Each row is a point on a tangle of strands that fork and nearly touch. The rows are in no order.
Points whose rows are less than 41.9 apart are linked; no others are. Some points are linked to none.
z239: [  1  -9  -2  -5   7  -9  -6   4  -2  -2 -25  15  11  13   6  -4  -6 -18
  -2 -14  -6  -9  16  -7   8   0  -5  -9  18  -7   3  -1   4  -2  22 -12
  -6  -4   6   3  -2   0   3]
z539: [  0   1  -7  -2   3   4   7 -12   6   4  11  -4  -8   4   6  -1  -1  18
  -6   9   7   7  -9   3   4  10  11   6  -7   2   1  -7   4   0  -9   4
   4  -3 -16  -3   1  -3   2]
z892: [ -4  -6  11   6  19 -14   8  10  -1  -8  -5   0   8  14  17 -21   6  10
 -10   5   3  13   8   5  -3   0  15   4 -14   6  -3 -16   8   8   9   4
   5   3  -3  -3  13  16 -11]
z842: [  2  -9  -5  -3   5   4  -1   4   2   0  -2   2  -3   1   5  -7 -12  -6
 -11   8   2  -6   7   3  -2   6   0   0   4   1   1  -8  -1  -1   2  -4
  -5  -3   0  -1   6  -3  -4]
z623: [ -2  -5   3  -7  -5  -2 -19   8   6   3   3  12  22  -1 -15   7 -12  -9
  -1  -6  -4 -15  -1  -4   7  -8   1   0  12 -25   8  14   4  -6  19  -1
   0   8   3  -5 -22  -2   8]
z220: [ -3  -2  -7  -8 -10  20   0 -15   2   8  10  -5   8  -5  -6   9 -15   1
  -3  -7   9  -4 -10  -2  11   4  13  12  13  -8  15   3   4  -6   4   0
  -3  -7 -26  -2 -11 -14  12]
z75: [  0  -3   0   2 -12   3  -4 -17   7   5   8  -6  15  -5  -9   2  -5   7
   2  -2   5   6 -17   1  12   0  16   7   6 -12  10   6  13  -7   8   3
  -1  -1 -22  -9 -15  -8  13]
z494: [  4  22   6  15   6 -17  16   1  -1  -8 -17   7   1  23  16  -6  12   9
  11 -14   1   3  -4   3   9  -6   9   8  -8  43  -2  -7  -5  -4 -15  -2
 -10   4  -4  11  23  15 -13]
z774: [  2   7  -4  -1  -8   9   8  -4   8   0  14  -7 -18  -5  -4   4   1   6
  -3   9   2  -5   3   7  -6   6   3   8  -1  -6  -8   5  -7  14  -1  13
  17  -6  -9  19  -1  -7   0]
z18: [ -9  -4  11   2  -5   1 -13   4 -22   4  -8 -12  12 -14 -18 -13  -1 -10
   5  -7  -8   7   8  -1   1 -12  -3   0  12 -11  -2   2  11  -2  17  -3
   4  -2  22 -15 -13  11   8]
z361: [ -5  -7   0 -15  -2   1  -8  10  -8  -4  -5   9   9 -10 -16   9  -2 -24
  16  -8  -3  -1   9  -4  -9  -8 -13  -7   9  -8   6   5  -6 -12   1  -5
   3  12  25 -12 -18   0  12]
z855: [  1  -6  11   4   3 -11 -11  -6   2   5 -15   3  24   8  -2 -10   4   8
  -7 -12   0   1  -2  -4  18  -1  11  -9   7 -10   0   6  15  -6  26  -6
   3   2  -8  -8  -8   6  10]
z913: [  1   7   6   7   5  -2   8   5   4  -6  15  -5 -17  -6   6 -12  13   8
  -2  10  -3  12   8   7 -12   3   9   0 -11   9 -12  -3  -3  15  -7  17
  19  -1  -1  11  10   4  -5]
z388: [ -4  -5  -7 -11  -4  15   1  -1   8  -1  11   4   3   1  -1  12 -23   0
 -10   1  12 -15  -6  -2   6   5   6  16   9 -14  14  -3  -8  -2  -5  -4
   0  -6 -20   3 -10 -13   7]
z997: [  2  -1   1  -6   9 -10   1  -2  10   5   2   8 -10   9   4   5  -6   8
 -13  10  -1 -13  -3   0   0  13  -2  -4  -2   7   4   5 -13   4  -4   4
   5   8 -12  18   1  -7 -10]
z244: [ -2  -4  -3   0   4 -12  -2   6  -2   3  -1   1   5   4   8  -2   5  13
  -2   3   7   7 -19   2  -9  11  -3  -5 -13   4  -2 -12   6 -12  -5 -13
 -15  15   0 -21   2   6  -6]
z769: [ -8  -2  -5   4 -10   5  -7  -7  16   0  20  -4   0  -3  -4  -2 -13  21
  -6   8   5 -10   6   2  -5   9  15   4   0 -21  -1   2  -2  18   8  17
   4 -11 -13   2  -6  -3   9]
z319: [  9   6   1  13  -4  17   7  -9   6  -9  18 -21 -16  -9  10  -3  17   5
  -4   4  -4  17   3   1  -9 -14   5  10 -10   3 -11  -8   2  18  -2  20
  12 -18  -5   5  10  14  -2]
z405: [  5   1   3  14  -3  18   9  -3  -4  -7  11 -28  -7 -10   8 -13  17   1
   1   3   6  21   2  -7 -13 -13  -4  14 -11  -3  -8 -11   7  15  -3   9
  10 -23   4 -11  16  19  -9]
z284: [  5   5  -2   7  -5   1   2 -16   0   5 -11  -8   8   1   1   1  -6  -6
   1 -15  -4  -4  -7   4  20  -8   9   3  12  10   6   5   8  -9   1  -9
  -5  -4 -10   2  -1 -11   5]
z896: [ -2  -5  -7  -2   5  12   0  11  -3  -8  13  -1  -3  -9   3  -7  -7  -9
  -3   7   1  -3  12   1 -16   5  -3   8   6 -19  -1  -8 -11  16   1   7
   4 -12  16  -8   3   4   6]
z534: [  3   7  -4  -5   4   7   9   0   2   0  13  -1 -19   3   6   1   6  15
  -4  10   4   7 -13   6  -1   9   2   3 -11   6  -9 -12   1   1 -22  -1
  -1   0 -19   2  10   2   0]
z867: [  9  12  -2   2 -10  12   5  -7   2   2   3 -17  -6 -11  -7  10  12  -6
   7  -4 -10  11   8   4   8 -11  -6  -2  -1   4  -3   9   4   4  -9   5
   8  -1  -2  17  -2 -12   0]
z831: [ -2 -18   2  -7  13 -13  -3   6  -6  -3 -24  19   7  13   9  -8   1 -12
  -3  -7  -4  -5  12  -7  -3   5  -6 -21   3   0   5  -1  -3   0  16 -10
  -8   3   9  -1   0   4  -3]
z582: [  6  11  -7   2  -5   3   9   3 -12  -3 -16   1  -9   0   1   7   0 -12
  12  -8  -2   1  -2  -1   0  -1 -10  -3   4  24   2   0   0  -9 -18 -11
 -15  -8   6   4  18  -6  -1]
z374: [  6  -5   5   4   8  -4  -5  -1  -5   5 -15   1  11   5  -4  -7  -7 -15
   4 -11  -5  -3  15  -3  16  -3   3  -6  17  -5   1   4   4   2  23  -8
   6  -8   3   0  -1  -5   1]
z960: [  3   7   6  11  12 -17   5   6 -18  -4 -14  -3   1   9   4 -12  16  -3
  14  -2  -4  15  13   2  -3   1  -5 -12  -9  23  -7   1   3  -9  -4  -6
   2   5  16   2  11  12  -8]
z579: [ -4  -6  11   3  -3  -7 -14   3  -9   7 -20  -5  15  -3 -18 -10   1 -12
   2 -16  -2   6   4  -4  11 -14   2  -8  12  -4  -5   7  12 -12  22 -12
   0  -3  15 -13 -11  10  11]
z714: [  8   7  -4   7  -4   8   7 -17   2   0  -2 -11  -3  -3   6   0  -2   4
  -2 -12   7   3  -7   3  16  -1  10   9   3  13   6   2   5  -4  -6   3
   3  -6 -21   2   3 -11   1]
z850: [  3  11   2  10  -1   9   7 -15  -4  -4   3 -25   5  -3   3  -6  16   7
   2  -2   6  22 -11   0   7 -12  12   8 -11  10  -4  -1  13   1  -6  -1
   8  -7  -8  -5   5  10  -7]
z564: [  1  -8   1   5   4  -4  -9  -2   4  -1  -7   1  16   5   0  -7 -11  -2
  -5  -6  -1 -11  11   1  21  -6  11   5  16 -13   4  -1   5   6  24  -3
   6  -8 -14   5  -8  -8   1]
z952: [ 13  18  -5   2  -1  11  16 -12   0  -6   5 -13  -9   0   8   9  21  15
   3  -2  -2  19 -14   5  12  -5   3  10 -11  25  -7  -1   5   0 -23   8
   4  -4 -17  18   6   2  -5]
z375: [  2   2  -3   9   1  13   8   2   0  -9  14  -7 -14  -5   5  -8   0  -4
 -10   2   3   3  13   3 -10  -1   0  15   6  -1 -10 -10 -13  20  -2  16
  12 -24   3   8  14   0   3]
z199: [  2   8  -4  -2   2  10  13  -6  -1   1  -7   8 -14   1   4   8  -7  -4
  -3  -1   0 -15  -1   6   8   5  -6  10  12  25   6   0  -8  -4 -19  -4
  -5  -5 -13  19   7 -17  -9]
z202: [  0  11  -4   4  -5 -12  -1  -8   5   4 -22   8   7   9   0  14  -4  -1
  -1 -14   1 -20 -10  -5   8   2 -12 -12  -1  17  11   1  -2 -22  -3 -12
 -18   3  -1  -1   3 -10   5]
z138: [ -1  -8   2  -5   0 -14 -14   1   8   5 -18  16  14  13  -5   8  -4  -6
 -14 -10   2 -15  -6 -13   2   1 -10 -20  -5  -3   7   4  -3 -13  16 -13
 -21  11   4 -11  -4  -2   3]
z583: [ -9  -5  -4   9   3  -3  -2  -1  17   1  19   0 -13   2   3 -11  -8  27
  -8  13  -1  -2   5   5 -12   9  13   3  -9 -12  -6  -5   1  21   4  16
  11  -6  -7  -1  -1   7   2]
z971: [ -4   2  -8  -1  -4  -6   2  -8   1   6 -25  10   6  10   2   6 -11  -6
   0 -16   2 -19   4  -7  11  -1   0  -1   5  12   9  -7   8 -17   4 -19
 -20  -2  -7  -3   9  -2   5]
z362: [ -7  -8  -4  -7  -1   2  -7   7  -4   1  -5   5  14  -4  -6   3 -14 -28
   3  -9  -3 -10  10  -1   0 -10  -3   4  16 -11   6  -2   0  -5  10 -15
   0  -6   9  -7  -8  -4   6]
z157: [ -6 -10  -5 -17   8   5  -7   7   8   7   5  17  -3   4   1  13 -13  -8
 -11   6   8 -22  -5  -7 -13  13  -9  -1   1  -7  11   2 -15   5  -1  -7
 -10  14   3   2  -4  -8 -11]
z127: [ -4  -9   0  -2   7 -10   0  11   2   2  12   5 -17   2   6  -5   1  10
  -4  20  -1   1   3   2 -18  18  -1  -8 -13 -10  -9  -4  -7  10  -6   7
   0   9   5  -4  -1   8  -8]
z659: [ -7  -9   5  -1  -2   7  -7   7 -21   0  -3 -11   3 -14 -13  -4  -1 -17
  12  -3  -8   5  19   1  -6  -9 -11  -7  11 -20   3   4   2   0  12   2
  11  -3  30 -10 -13   8  10]
z318: [ -1  -5   7  11   3  -7 -11  -9  -2   5  -3 -10  21   3  -2 -13   0  12
  -4  -1  -2   4   4   0  14  -5  20   1   7 -12  -1   1  18   6  27  -2
  11  -9  -4  -9  -1   4   6]
z574: [ -7  -8   9  -1  21 -14   5   6  -1  -4  -8  12   5  20  24 -13   5  10
 -14   5   5   1   5   3  -1   9  10   2 -12  15   0 -12  -3   4   2   1
  -3   8 -13  -7  15  11 -17]
z378: [ -8  -4 -11   3 -13  12  -1  -3   8   0  20 -10  -8 -12  -6  -1  -7  12
   0  12   5  -3   4   3 -14   1   3   8  -2 -26 -10  -3   1  14   3   3
   4 -13   0  -3  -4  -1  10]
z733: [  0  -6  -1  -5   4   0   5  12 -11  -6  11   2 -26  -3   5  -3   5   5
   4  15  -4  12   2   4 -20  17 -14  -1  -9  -8 -14  -8 -11   9 -15   5
  -2   5   9  -6   5  13  -3]
z624: [  2   7  -2   0  -4  -5   0   1  -2   2 -16   7  -3   7  -1  10  -4  -7
   6  -4  -2  -9  -5  -1   4   5 -16  -9   0  20   5   5  -3 -19 -12 -12
 -14   5   6   7  11 -12   5]
z299: [ 10   7  -5   5   1  15  14  -7  -1  -4  -7   4 -11  -4   4   4  -2 -12
   4  -2  -2  -2   4   4   9  -8  -2  12  12  17  -2   3  -7   4 -11   2
   3 -15   1  19   8 -15  -7]
z346: [ -3 -23   2  -3   6 -16 -11  10  -1   2   3   4   4  -5   1  -4   3   8
   5  10   2  -1   9  -4 -11  10  -3 -12  -6 -20   0  -1   2   9  15  -3
  -8  11  17 -22 -13  13  -3]
z849: [  7   2   2  -1   2   3   7  14  -9  -8   9   0 -25  -6   1   3  14   2
   4   7  -6  19  -4   1 -12  10 -14  -1 -12   9 -17  -8  -6   7 -22   8
   1  -3   4   6  12  10  -5]
z192: [ -7  -7  11   2  -1 -12 -15   7  -4   4 -16   6  15   2 -14   2   4  -4
   0  -7  -2  -1  -1  -6   0  -4  -9 -15   3  -4   4   3   8 -19  15 -11
  -7   7  15 -18 -11   6  14]
z442: [  6  11   2   2   6   2  12   6 -11  -5  -4   5 -18   7   8  -2   8  -3
   5  -1  -3  12  -3   4  -2   0  -4   9  -3  27  -7  -4  -4   1 -25  -2
  -5 -12  -1  12  25  -2 -12]
z830: [ -3   4  -3  -4 -16  18  -5  -1  -1   4  14 -15   5 -18 -12   7   0  -8
   5   5  -2   5   3   1  -8 -11   1   4   2 -20  -1   5   5   6   5   4
   5  -1   5  -4 -12  -3  12]
z571: [  4   2   5   2   7  -8   7   2 -15  -6 -15   3  -9   1   2  -5   7 -10
  14   3 -11  13  12   2   0   2 -11 -16   5  15  -2   6  -3  -8  -4   2
   7   3  22   7   6  -1  -4]
z6: [ -7  -7   0  -1 -18   2 -16 -12  10   6  14   2  18 -11 -13  -1 -12  18
   5   5   6  -2 -12  -3   4  -2  19   7   3 -25   5   6   8   3  10   6
  -3  -3 -17  -6 -18  -2   9]
z455: [  4  18  -2  11   5  -9  13  -6  -4  -4 -20   9   1  15  16  -4   5   3
   7 -18  -2  -6  -3  -1  17   1   5   6   0  38   1  -6   4  -9 -15  -2
 -11  -1  -2  14  18   0  -9]
z556: [ -7 -17   0  -9 -12  -2 -15  11   2  -2  10  11  15 -15 -13  -2 -14   0
   4   4   4  -5   7  -3  -8  -6   4  -2   6 -38   3   3   4   9  15   2
   1   4  18 -17 -22  10  11]
z696: [ 15  14   1   4  -1   4  14  -1  -1 -11   0   2 -18   2  10   4  17   0
   7  -5  -3  18  -7  -2   8 -10  -3  14  -7  34  -8  -1   1   5 -29   5
  -1  -4 -12  19  16   0  -7]
z165: [  3   3  -5   4   7   8   8 -14   0  -4   9 -10  -7   3  14  -7   0   8
  -8  -5   8  11  -8   4   8   3  12  22   0  13   2 -11   6   3  -9   7
   5 -15 -19  -3   9   1   0]
z965: [ -6  -2   1 -10 -12   0 -13   0  15   5  11   8   0   0 -18  21 -12   5
  -2   5   1 -17 -11  -3   0  -1  -2  -3  -4 -15  10  16  -5   0   5   4
  -1  15  -4   1 -19 -14   6]
z317: [  2   4  -4   5  -2  -3  -2  -6   0   4 -23   2   8   4  -1   4  -7 -14
   2 -25  -2 -13   7  -7  22  -6   5   3  18  13   6  -3   8 -15   5  -9
 -11  -6  -7   4   3 -10   6]
z884: [ -2   1   4  -2  15 -13   6 -11   8   1  -5   8   1  15   7  -2   1   9
 -13  -2   4  -7   0   3   8   7   7  -5   2  17   9   3  -3  -3   4   4
   5   5 -13  13   5  -6 -11]
z592: [ -4  -3   2 -11  -4   3  -6   6   1   4  -6   9   5   1 -11  12  -4 -19
  15   0  -5  -9   0  -3 -10   2 -18 -12   2  -3   6  13 -13  -7  -2  -2
   1  18  24   1 -12  -7   8]
z576: [  7   1   0   6   8   7   9   5 -11  -6   1   0  -6  -2   9  -9  -5 -13
   0   4  -5   5  17   6  -7  -2  -5   8   5   5  -4  -8 -11  13  -6   6
   6 -16  14   6  16   0  -6]
z12: [ -1   0   4  -6   6  -8  -3   3   8   1   1   6  -9  -2  -3   8  -1   1
   1  12  -5  -4   1   1  -9   7 -12 -17  -4  -7  -1  10 -10  -3   2   4
   8  17  11   6  -6  -7  -4]
z944: [  6   6   9  14   9 -14  10   5 -12  -9  -3  -7   3  16   6 -13  19   5
  10   0  -2  17  -2   7   4  -2  -3  -1 -14  25 -12  -7   2  -6 -12   1
   4   8  11   0  17  17 -12]
z694: [  4  -2  -1   8   3  13   4   7 -13  -7   7 -17 -11 -11   2 -11  12  -4
   3   6  -2  21   6  -5 -14  -2  -9   2  -7  -4  -9 -14  -1  11  -8   6
   8 -15  16 -13  11  17  -2]
z743: [ -7 -10  -3  -1  -9  -2 -21   1  11   3  11   9  20  -3  -7  -5 -21  11
  -3   3   2 -11   1  -1   5  -2  12   4   9 -33   6   7   5  10  19   0
  -3  -4 -11  -4 -17  -2   9]
z312: [  1   1  -7  -1  -8  13  -1  -8   0   3  14 -11  -2  -9  -3   0  -4  -1
  -3   3   0   5   2   2   0  -5   5  10   3 -15   0  -5   3   4   3   4
   6 -11  -2  -3   0  -5   6]
z62: [-12  -4   4  -9  -7   5 -20  16   0  -7   7   8  21  -8 -20  11 -10 -25
  17  -4  -5 -10  10   1  -7 -12  -1  10  12 -32   6   9  -6   3   9  -1
  15   9  15  -1 -27   1  11]
z288: [ -7  -3  -3  -5 -21  -1 -18   4  16   5  17   6   3  -7 -16  13  -8   7
   2   9   2 -12 -14  -4  -9   1   5  -8  -6 -26   1  18   0   4   6   3
   4  16   5  -9 -19  -4   9]
z767: [  7  12  -7   4   5  -3  16 -11   2  -4 -10   7  -9   7   8   3   0   7
  -3 -14   1  -8  -6   2  16   4   5  12   4  33   4  -3   1  -6 -20  -2
  -7  -2 -15  16  13  -8  -4]
z766: [ 11  13  -4   1  -9   8  11  -3   0  -3  -6  -5 -11  -8   0   9  14  -5
  10   0  -9   9  -1   2   4  -5 -14  -6  -2  16  -5   5   0  -4 -17   2
   0   2   6  19   5 -10  -2]
z640: [ -4   0   3  14   3 -11  -5 -14  10   3  12 -10   5   4   2 -11  -1  24
  -3   9  -4   2   6   5  11  -3  20  -2  -4 -11  -2   5   9  10  15  14
  13   3 -11   3  -6   2   2]
z191: [  2   4  -2  -5 -20  18   2  -7  -5   7   0 -29   2 -24  -8   5  12  -4
   3  -1  -2  29 -12 -12  -7 -14 -10   4  -8  -1  -2   2  11  -4  -4  -6
  -6  -8  -2  -2  -2  11  -2]
z423: [  8  21   6  14   9 -11  14   2  -7 -10 -10  -4   1  14  14  -8  24  11
  15  -8  -3  15  -7   7   6  -9   5   2 -14  37 -10  -6   0  -6 -19   1
  -3   7   5   8  18  14 -13]
z591: [  0 -18   6  -4  11 -14  -6   7  -2   1  -7  12   8   3   2  -7   0  -3
  -3   3  -5  -4   9  -3  -8   8  -8 -17   2 -14   2   1  -3  -2  18  -3
  -1   9  13 -12  -5   4  -2]
z394: [ -6 -12  -2 -12  -3  -1 -15  14   5  -4   1  17  21  -3  -9   5  -9 -16
   8  -3  -3 -13   8  -4  -4 -10  -1   5   7 -33   6   6  -2   5  17  -4
   4   7  11 -12 -28   3   8]
z14: [ -3   7  -4   6   6 -11   9   4  -9  -1 -16   7   2  13  12  -4   3  -1
   0  -5   2   3   0   1   4   4  -4  -3  -8  22  -4 -13   3 -12  -6 -12
 -18   3   0  -3  25   8  -8]
z263: [  3  14   4   4  11  -5  15   2   6 -11  11   0  -9   9  11 -11  17  13
   0   5   1  13  -8   7   3  -1  10  13 -15  25  -9  -8  -4   3 -19   9
  10   5 -18   5  14   7  -7]
z313: [ -3 -10   1   3   0  -5   1   3  -4   5   1  -5   8  -4  -1  -8   2   6
   2   5   6   8  -8  -1  -3   4   4 -10  -7  -5  -2  -6  13  -6   3 -12
  -4   6   4 -18   0  10  -3]
z500: [ -4 -12   2 -13  12  -9  -6   6   7   7  -8  17  -3   9   6   5  -7  -4
 -19   5   2 -16   1  -3  -6   9 -10 -11  -2  -6   8   5 -12   4  11   0
 -11  10   0   4  -4  -4 -13]
z937: [  6  19   6  12   6 -12   7  -7  -2  -2 -14 -12   8  10   5  -4  14  10
   9 -13   5   1 -12   6  11  -3   2 -11  -9  25  -7   1   6 -14  -5  -6
   0   6  -2   8   8   3   1]
z794: [ -5 -12   2  -8 -13  -8 -16   8   9   1  13  11   9 -13 -16   7  -5   4
   7  10  -2  -9  -5  -8 -11  -2  -1 -12  -2 -31   4  11   0   5  12   4
  -3  18  15 -18 -25   8   6]
z170: [ -2  -1  -1  -1   7 -11   7   4  -5  -1  -6   8   3  19  11  -1   0  11
  -7   0   7   4 -15   1   0  10  -1  -2 -12  13  -1 -11   4 -17 -11 -13
 -23   8  -7 -13  14  10  -7]
z671: [  4   8  -2  -5  -8  12   9   7  -5  -4   3  -5 -18  -9  -1   5  12  -5
  11   8  -2  14   2   1  -5   3 -16  -7  -2   6  -3  -2  -5   0 -15   3
   1   2   9   8   5  -1   3]
z307: [ -3   3   3  -7   7  -6   2   9   1   4   6   8 -21   7   2   9   0   4
  -9  13   0  -7  -9  -4 -12  13 -12  -6  -5  10  -8  -1 -16   4 -15   1
  -6  12  -8   7   3  -5 -10]
z586: [  3   6  -7   1   1   6   4 -11   8   5  17  -3 -12  -2   2   5  -6   9
  -6   6   2  -5  -3   9   1   5  11   9   3   1   4   0  -2   8 -11  10
   6  -4 -22  10  -3  -9   5]
z835: [  7   7   5   2  -9  12   0  -5  -4   6   0 -17   0 -13 -10   6   3 -11
   5  -7  -7   0   7   7  10 -12  -3   1   9   0   0  13   1   0   9   2
  12  -3   5   9  -4 -11   0]
z856: [ 2  2  2  1  0 -3  1  1 -6  7 -8 -5 -4 -3 -6  2  1 -9  6  0 -8  3  9  2
  3 -2 -8 -9  9  4 -2  8  3 -2  3 -1  5  2 13  6  0 -7 -2]
z126: [ -1  -4   5  -5   5 -12  -2   6  -2   0 -11  12   0   1  -2   7   1 -10
   4   0  -8  -6   1  -3  -8  10 -18 -19   0   6   4   7 -16  -8  -4   1
  -7  13  18   2  -5  -7   2]
z753: [ -2   3  -2  -1 -12   2   5  -3   0   3  14 -15  -4 -12  -4  -7  10  20
   2  12   2  15 -13   0  -5   2  12   1 -13  -8  -5  -2  15   3  -4   1
   3  -1  -5 -11  -5   5  -1]
z949: [ -8 -11   0 -20   0   3  -7   8   8   2   6  22   6   2  -6  20 -14 -15
  -2  -2   5 -25  -2  -6 -11   1  -7   0   0 -17  12   7 -16  -2   3  -7
  -7  18   8  -7 -15  -7   3]
z125: [  9  10   0   8   6   4  11  -5   7  -6  16  -9 -16  -7  10  -8  14   9
  -7   2   0  11   3  11   1  -5  12  15  -8  10 -11  -6  -4  18  -6  18
  19 -11 -14  10  11   4  -3]
z532: [ -2  -7  -2  -5  -2   9   1  10 -12  -6   7  -7  -1 -12  -3  -3  -6 -12
   9   6  -5   5  12   0 -16   2  -7  -1   5 -21   1  -3  -2  10   7   0
   3  -1  21 -14  -6   1   6]
z716: [  0   2   8  15  -1   1  -8 -17   2   3   9 -18  16  -6   1 -15   2  16
  -2   1  -2   5   3   6  11  -7  27  11   5 -14   0   3  12   9  19  12
  15 -12 -10  -3  -6   3  10]
z518: [  7   2  -7   1   7  16  14  -3   3  -1   7  -2 -17   0   5  -3  -3  -2
  -9   2   3  -4   8   7   3  -4   5  17   7  11  -3  -7  -9  13 -10   7
   9 -18  -9  14  14  -7  -7]
z382: [  7   9  -3   6   5  -6   8   3 -12  -4 -15  13  -7  10  10  -2   0  -7
   7  -4  -3   1   4   0  -2   6  -7   0  -1  26  -6  -5  -6  -8 -19 -11
 -20  -9   8   5  21   4 -14]
z710: [ -4   0   5  -3  20  -9   7  -3   7  -3  -3  10  -7  19  17  -5  -2  11
 -20   2   9  -6  -2   1   2   9   5   8  -7  22   7 -10  -3  -1  -7   1
  -2   2 -23   9  10   8 -16]
z969: [  0   4   7   5   3  -7   1 -12   3   2   3  -5   4   1   0  -3   6  15
   0  -3   1   3  -6   6  12   1  13  -5  -3   4  -2   8  10   0  10  10
  10   7  -8   2  -4  -4   1]
z35: [ -2   4  -7 -11  -2   2   2   0   4   7   9   4 -21   6   2  12   4  11
 -11  14   2   0 -21  -1  -5  14 -11   2  -8   6  -3  -5  -4  -4 -22  -2
  -8   6 -15   2   6  -5  -2]
z471: [ -5  -7   6   1   6  -8  -5   1  13   0  15   8 -17   5   6  -6  -2  19
 -10  15   2  -9   5   2 -16  12   8  -4 -14  -9  -8   1 -11  12   4  10
   2   5 -10   5  -2   4 -10]
z853: [  0  -4   0   8   7   0   8   9 -12  -5   1  -6  -2  -6   5 -12   3   2
   2  10   3  16   5   0  -7   2  -1  -3 -11  -4  -7 -11   5   1   0  -2
  -2  -2  13 -16   7  13  -8]
z930: [ -1  -4  -2  -7 -11  -1  -6  10  -3   4  -7  10  13 -10 -20  11  -5 -17
   7  -6  -1  -5  -7  -1  -7 -14  -8  -8   5  -8   4   4   2 -19  -2 -14
 -12   8  16 -14 -12  -1  13]
z201: [ -3 -10   4  -2  -2  -9 -16  -3   5   5  -4   5  16   5  -8   0  -4   4
  -4  -2   0  -8  -7  -5  13   1   4 -11   5 -15   9   9   7  -8  19  -6
   2   6  -2  -5 -16  -3   7]
z955: [ -9  -2   0  -7 -18  19 -11   8  -3  -1  11  -6  17 -17 -18  12  -6 -17
  15  -5   0  -4   8   4 -12 -14  -1  10   6 -26   3  11   0   0   1   2
   9   7  11  -4 -22  -2  12]
z516: [  0   1  -2  11   3   2   0  -2 -22   0 -22 -13  -1  -1   4  -6   7 -16
  11 -12  -3  14  13  -6   2 -10  -2   0   6  13   1  -3   9  -5   3 -11
  -3 -14  21  -9  19   7  -5]
z800: [ -3  -5  -1   3  -8   3 -15   5   5   0   8  -5  21  -5  -6  -6 -14  -2
  -2   0  -3 -13  11   0  12  -3  10   9  18 -25   3   9   3   8  22   7
  10  -6  -4   1 -16  -8   9]
z807: [  7   3  -4   7  -7  17   9 -16   1  -1  12 -34   7 -13   9  -9  24  16
  -2   2   4  26  -9 -11 -15 -15   7  19 -16  -6  -7 -10   8  11  -2  12
   9 -24  -9  -7  11  22  -5]
z258: [  0   0   6   3  -2 -12  -2  -3   8   3   6   0  -7   2  -2   3   6  11
  -2  12  -1  -4  -4   3   1   8   3 -16  -5  -8  -4  12   1   1   5  10
   7  11  -1   4  -8  -9  -4]
z706: [ -5  -8   4  -8   8  -8 -13   4   6   6 -18  19   8  18   3   3   0  -6
 -19  -6   1 -20  -5 -14   2   0 -12 -19  -3  -5   6   3 -11  -3  13  -9
 -17   7  -4   6  -5 -12  -8]
z635: [  0  -2   4 -10  -8 -12 -10   5   6   6  -9  12  15   1 -12  10  -2  -6
  -1 -12   3 -11 -10  -7  -4  -1 -15 -20   0  -5   6   7  -1 -24   1 -11
 -15  15  12 -14 -10   1  15]
z720: [  4  -1  -2   3   7   2   5   2 -17  -3 -12  -3  -3   0  11 -10  -5 -20
   6  -2  -7   6  18  -2   2  -5  -3   0   6  10   3  -3  -1   2   5   1
  -1 -14  18   0  18   5  -6]
z845: [  1   8  -6  -5 -11   8   7  -9   1   3  -1  -3   0  -8 -11  18   2  -4
   2  -6   3  -3 -16   2   4  -4 -10  -5  -3  12   5   5   2 -20 -14  -7
  -9   6 -11   6  -3 -18   5]
z294: [ -2   2  -5 -10 -11   2  -2  -2   7   4   9   1  -3  -1 -10  14  -5  -3
   0   3   3  -4 -13  -1   4   1  -3  -5   2  -3   9   7  -2  -6  -6  -5
  -1  10  -6   0  -8 -15   8]
z436: [ -3  -6 -11 -13   1  19   4   1   7   3   7   6 -15  -1   3  12 -17   1
 -12   4  12 -18  -8  -4  -1  12  -6  11   5  -3   7  -3 -12   2 -11   0
   1  -2 -17   9  -5 -11  -1]
z198: [ -3  -2  -7 -11   4  12   4  10   4   3   5  15 -12   0   1   9 -14 -12
  -7   8   4 -18   0   0 -10  13 -13   7   7  -5   2  -1 -18   3  -7  -4
  -3   4   0  11  -2 -11  -3]

A fork is a point with three links. Follow the links from the first point to the second and name the forks in between, in order.
z766 / z288 => z394
z710 / z853 => z539 z382
z582 / z913 => z382 z405
z312 / z949 => z394 z635 z157
z896 / z346 => z635 z157
z853 / z307 => z382 z539

Follow the links from the first point to the second, and from the first to the third. Name the last point that the two ways share.
z807 / z534 / z952 => z382
z733 / z845 / z126 => z394
z18 / z591 / z294 => z635
z294 / z157 / z199 => z394
z125 / z971 / z696 => z382
z624 / z884 / z774 => z539
